Each row is a point on a landscape with many peaks, with its height.
From any point a climber takes the steepest step (rise divided by distance) to one of its 3 nearest points. It stops when none of these is higher. Distance is the straight distance between rows; heights are no part of it.
Zoga: [179  86  94 140 141  96 125 124 215 168 116 172 123 164 139 146 150 143
 116 142 151 138 144]  (h 3.28)
fipep: [132 167 160 133  83 112 109 142  91 145 123  63 116 138  67 100  87 172
 132  88 130 117  83]  (h 5.09)
Goz: [104 182 107 160 114 115 108 174 144 104 117 127 125 146 154 109 118  88
 139  86 149  73 102]  (h 6.72)
mem: [141 137 138 162 154 115 165 113 167 127 114 153 109 115 144  97 149  90
 151 111 122 109 149]  (h 4.92)
zesuk: [198 135 107 140 129 165 164 130 170 137 105 201 170 121 127 208 187 148
  87 135 145 127 142]  (h 4.81)
zunu: [132  68 147 140 164  96 143 107 134 116 168  81  99  84 174 141 177 133
 154  94 117 146 151]  (h 2.81)
zokeb: [100 141 159 104 118 133 128 103 108 169 129  98 118 116 110 103 134 144
 159 144 114 121 121]  (h 6.15)
ros: [137 137 157 151 169 109 148 107 113 110 124 136 104  99 110  70 113  95
 127  95 115 155 172]  (h 3.72)
suted: [152  45 146 112 170 145 185 107 124 103 145 135  90 101 130 164 169 122
 153 114 119 169 178]  (h 2.65)
gadu: [146 136 136 123 131 157 120 140 122  99 121 213 136 134 108 188 115 126
  88 162 130 162 171]  (h 8.22)
lil: [104 174 102 133 132  89  99 167  77  86 120 120 157 138  78  97  87 130
 100 125 137 123 136]  (h 1.74)
Sim: [148 151 152 127  96  95 107 113  91 154 132  55 126 101  65  71 104 187
 158 121 132 138  96]  (h 3.71)
mavon: [133 118 119 148 161  84 135 102 164 156 138  85  99 109 153  72 155 125
 165  85 124 124 102]  (h 3.01)
dez: [132 101 146 140 112 100 141 104 139 136 129  50  97 101 172 120 174 141
 195  66 132  99  79]  (h 3.70)
banan: [122 151 151 113 142 161 127 130  91 105 120 168 124 140 105 119 112 107
  99 159 114 148 172]  (h 7.93)
napub: [ 91 125 168 119  92 116 123 116 114 141 132 118 110 147 128 155 114 141
 171 113 121 125 152]  (h 6.37)
gimus: [ 85 146 135 127  89 108  76 158 133 146 140 107 111 149 140 155  93 149
 149 119 132  92  98]  (h 4.66)
mir: [124 129 101 117  86 159 130 157 141 103 115 169 146 139 136 225 117 133
 104 137 160 119 183]  (h 4.88)
dinap: [193 108  80 132 130 157 162 137 213 154 110 188 197 170 165 186 172 131
 130 147 152 131  97]  (h 2.05)
gami: [124 129  86 136 126 160 147 122 204 142 115 172 141 175 168 158 149  85
 142 139 148 103  96]  (h 3.73)
tadem: [163  98 136 128 120 172 190 112 129 108  99 186 126 129 126 208 165 127
 132 157 127 141 164]  (h 4.65)
Nor: [131  66 122 146 111 102 175 124 155 104 134 164 104 121 143 180 145 150
 157 104 143 116 180]  (h 3.21)
Vore: [111 139  97 115 151 157  87 135  73 105 133 155 181 140 107 113  99 114
  64 186 115 136 144]  (h 5.59)
Lidal: [127 109 139 127 167  96 122  84 131 156 165  65  96  78 140  78 158 143
 144 104  98 140 127]  (h 2.40)
rada: [ 96 167 164  92 120  95 115 173  70  86 134 132 133 154  76 137  56 122
 110 127 134 164 148]  (h 0.40)
zezu: [156  84 154 128 164  96 112 107 113 127 182  65 109  83 121  89 149 167
 126 113 112 172 162]  (h 1.46)
Duv: [ 98  94 121 118 145 127 167  67 183 180 137  97 102 111 172  91 177 110
 191 112 115 121  46]  (h 3.87)
Dos: [139 102 150 122 132 128 148  96 112 153 144  51 100  78 134  70 151 118
 177  98  95 131  95]  (h 3.02)
Risu: [102 198 133 103 122 127 120 160  53  72 129 133 148 119  86  87  69  99
 114 123 122 150 118]  (h 0.91)
fem: [157 142  86 137 127 147 105 155 152 112 121 200 148 136 122 193 131 116
  75 143 161 123 160]  (h 5.90)
Kavib: [103 138 139 128  83 119 125 110 143 199 124  99  92 104 126  98 132 126
 193  82 132  93  27]  (h 6.70)
dob: [109 134 121 127 111 114  94 146  97  96 132 187 143 138  78 165  95 142
  73 149 143 149 184]  (h 5.66)
bobem: [ 63 169 102 112 103 147  97 159 143 137 116 125 137 145 164 133 106  82
 127 132 150  94  93]  (h 4.32)
Lipan: [116 159 133 130 118 100 111 149 117 117 131 147 131 138 120 108 103 108
 112 116 140 116 154]  (h 2.60)
Rido: [115 152 123 160 143  81 133 136 178 138 137 130 105 143 149  86 137  94
 149  91 156  86 104]  (h 5.74)
Leso: [177 133 102 122 159 171 134 101 183 160 116 166 152 162 134 135 158 147
 106 186 106 154 126]  (h 5.19)
Kenun: [123  94 128 159 125  99 144 124 145 131 136 113  89 111 168 128 153 129
 165  95 146 105 148]  (h 3.95)
muzo: [ 94 148  79 118  96 158 108 142 112 117 136 126 150 145 153 122  99 116
  79 168 170 110 108]  (h 4.86)
Sutul: [ 83 141 129 100 106 145  91 136  93 116 119 135 147 142 137 129  89 111
 100 174 133 118 134]  (h 5.20)
liru: [118 153 173 113 101 102 140 156  95 100 114  89  99 124 117 144 103 126
 177  67 102 109 105]  (h 4.31)
pav: [150  58 122 124 137 174 149  99 185 165 113 139 133 165 160 164 178 165
 144 169 102 147 126]  (h 5.13)
Viz: [146 111 101 140 100 142 164 112 183 111  93 181 128 156 163 181 175 118
 152 125 160  95 137]  (h 4.91)
zol: [143  96 121 148 156  92 117 115 146 115 188  37 141  74 169 101 175 169
 151  51 128 146 106]  (h 1.94)
Kat: [145  81 103 162 140  73 156 116 175 122 144  92 102 122 175 127 174 124
 176  91 151 101 117]  (h 3.42)
gize: [129 124  99 111 129 223 128 148  85 110  83 145 192 129 157 151 100 110
  67 193 162 165 135]  (h 4.33)
divog: [101 135 125 136  94 156 109 141 138 131 123 149 122 155 163 160 121 108
 119 165 139 100 115]  (h 3.48)
Bubor: [ 89 194  85 131 119  96  91 203 117  88 116 105 148 123 145 104  86 102
  90 105 159  85  84]  (h 5.58)
Roni: [119 106 128 124 125 104 100 107 130 146 127 134 115 151 124 125 130 148
 116 162 139 126 152]  (h 4.22)
Zugag: [142  74 128 128 139 103 191  98 138  97 150 100 111  98 147 120 174 104
 162  82 119 138 151]  (h 3.19)
guni: [141 145 131 147 133 178 141 129 128 122 114 182 137 137 131 148 132  98
 116 156 121 120 159]  (h 7.78)
bos: [ 92 163 145 147 103 112 124 132 127 159 129 112 104 128 133 104 120 110
 168  90 120  81  68]  (h 7.80)
miler: [133 111 158 130 140  89 114 118  88 141 142 112 117 121  87  92 119 133
 119 141 100 144 156]  (h 4.47)
tazu: [181  89 132 145 189 137 165 104 157 116 134 170 100  96 130 121 161 125
 111 114 100 180 164]  (h 2.54)
temat: [102 138 154 122 106 144 139 111 117 131 126 116 112 133 147 121 131 102
 157 113 113  99 121]  (h 6.86)
Zagal: [179 107 142 122 156 183 166 112 138 127  99 186 147 140 108 180 168 150
 107 156  79 155 155]  (h 5.15)
tegal: [161  40 119 121 179 122 118 102 154 130 158 140  88 123 130 130 159 171
  93 137 102 184 173]  (h 1.76)
Dataz: [136 116 124 121 145 174 109 111 109 123 127 172 163 151  99 130 121 143
  83 198 110 159 162]  (h 6.26)
Kevi: [123 131 189 103 131 111 153 134  88 132 129  86  96 119 100 118 116 115
 194  93 106 151 126]  (h 4.26)
zepeb: [107 185 169  92  74 120 104 158  83 122 132  80 123 127  81 126  73 146
 152 113 115 112 108]  (h 5.60)
nuka: [ 81 127  45 130 123 133  72 167 113 122 129 130 185 153 150 125 108 122
  44 190 183 115 114]  (h 5.06)
sil: [130  82 175 104 141 113 188 107  86 103 159  70 109  77 125 115 137 119
 184  86  98 164 127]  (h 3.66)
betul: [102 135  89 108 130 181 119 155  70  83 120 160 168 119 133 127  82  93
  52 162 159 165 142]  (h 4.87)
Nuzog: [134  32 143 125 166 162 173  80 148 115 142 110  97 102 151 154 166 155
 139 160  75 167 147]  (h 2.45)
Keke: [138 129 126 138 149 199 143 113 165 143  99 167 160 155 150 160 149 123
 116 182 119 131 124]  (h 5.85)
ponu: [ 93 159 138 128 122 113  89 126  98 151 123 104 138 135 108  83 101 116
 144 154 122  97 107]  (h 5.51)
zutak: [149 135  68 129 135 153 104 150 139 128 127 178 179 143 131 141 127 129
  67 183 170 139 122]  (h 5.62)
viko: [124 144 132 110 149 123  98 137  89 107 156 186 142 143  64 128  97 123
  82 159 120 185 179]  (h 5.48)
vot: [199 135 123 138 169 174 158 137 155 134 105 205 166 119 120 172 173 153
  70 156 111 167 147]  (h 4.58)
bunu: [117 186 156 115 102 130 104 102  94 161 127  83 121 123  95  73 106 118
 156 142  94 101 102]  (h 5.86)
kena: [120 138 164 133 119  82 141 142  95 114 126 114 100 123 122 145  90 124
 165  75 128 121 157]  (h 5.18)
doga: [ 95 150 144  99  89  83  78 193 104 103 126 111 130 154 110 147  78 155
 105 102 135 101 144]  (h 5.55)
todap: [175  69 124 148 176 106 141 100 169 125 145 168 100 111 124 164 158 161
  94 118 130 156 177]  (h 2.36)
kon: [117 130 113 140 150 134 113 109 149 164 133 138 147 150 136  83 133 119
 118 155 123 128 132]  (h 3.03)
lipi: [153  75 154 132 154 119 173 105 127  92 136 133  78  99 123 127 141 107
 143 105 116 161 177]  (h 2.87)
seti: [152  91 121 143 193 125 150  88 145 152 148 101 105 103 137  52 154 112
 126 118  87 146 109]  (h 2.61)
toru: [166  87 104 150 163 135 156 121 213 156 111 168 123 168 171 125 154  89
 153 157 143 136 115]  (h 4.70)
Logi: [ 81 192 128  90 108 151  88 127  78 125 139 101 134 121 121 102  95 109
 121 171 105 105 104]  (h 5.17)
fil: [192 143 101 136 115 173 196 116 181 133  83 186 215 117 159 230 190 147
 124 135 139 113 113]  (h 3.31)
tifa: [ 90 154 130  94 116  99  56 141  61 121 148 110 155 134  80 130  73 153
 108 161 134 119 125]  (h 4.23)
Mig: [113 145 176 101  96 119 118 123  68 161 121  69  90  92  76  98  94 148
 183 110 128 141 100]  (h 3.77)
Pemig: [101 122 169  98 121 130 114 114  96 138 145 125 120 138  97 120  88 150
 143 183 110 142 157]  (h 5.87)
fam: [158  90 118 145 147 147 186  90 178 125 101 148 123 146 158 144 170 118
 138 138 109 128 135]  (h 5.61)
pomut: [ 82 148 100 107  66 188 116 193 124  76 112 144 133 129 150 183  88 110
  72 138 165 120 141]  (h 4.09)
sev: [175  84  89 125 171 122 120 113 211 164 147 174 123 160 151 108 162 142
 104 155 125 135 118]  (h 4.12)
Bapos: [132 189 156 148  87  72 100 174  96 110 125  86 133 137  83 118  76 177
 130  76 138 108 117]  (h 6.60)
Sedoz: [ 82 178 116 114  88 141 118 198 121  93 120 102 136 123 149 116  96  94
 117  98 125  88  82]  (h 5.35)
kanos: [179 149  79 137 123 173 131 152 145 117 109 191 173 121 130 177 140 112
  40 147 179 141 155]  (h 7.11)
zali: [ 98  94 126 127 107 105 111 116 168 183 147  98  94 135 165 124 157 132
 195  89 142 104  80]  (h 5.05)
lek: [140 129 159 151 136  71 125 137  90 121 135  78 106  95 114  91 108 171
 148  63 136 159 144]  (h 3.69)
kabi: [139 173 156 132 129  87 110 120  65 146 135  78 127 112  61  52  91 145
 144 124 112 143 102]  (h 2.92)
bimot: [122 104 155 140 148 161 156  93 141 142 118 140 122 130 130 137 160 103
 149 156  89 134 145]  (h 4.93)
Fuz: [151 122 135 165 124  64 118 130 127 131 144  49 107 111 140 105 139 184
 164  44 172 119  86]  (h 2.85)
soza: [101 165 102 126 115 153 104 151 136 124 123 165 152 157 161 135 116  85
  97 143 141 107 144]  (h 3.88)
bizi: [ 93 166 141 113 110 102  87 130  88 146 148 103 134 147  97 108  99 158
 115 150 119  91 112]  (h 4.85)
rufe: [ 97 208 135 115  81 136 105 149  88 125 114  79 136 103  83  82  86 123
 139 114 108 100  55]  (h 4.97)
sos: [147  80 116 140 146 176 176 102 183 144  87 160 143 170 159 173 175 136
 140 145 129 120 126]  (h 7.18)
pab: [122 191 111 142 112  92  86 144  96 131 124  90 146 129 108  79  90 128
 122 108 131  85  85]  (h 4.71)

For each start below, name the point where the climber stops.
sev | gadu
rufe | bos
Kevi | bos
Fuz | bos
vot | gadu
kabi | bos
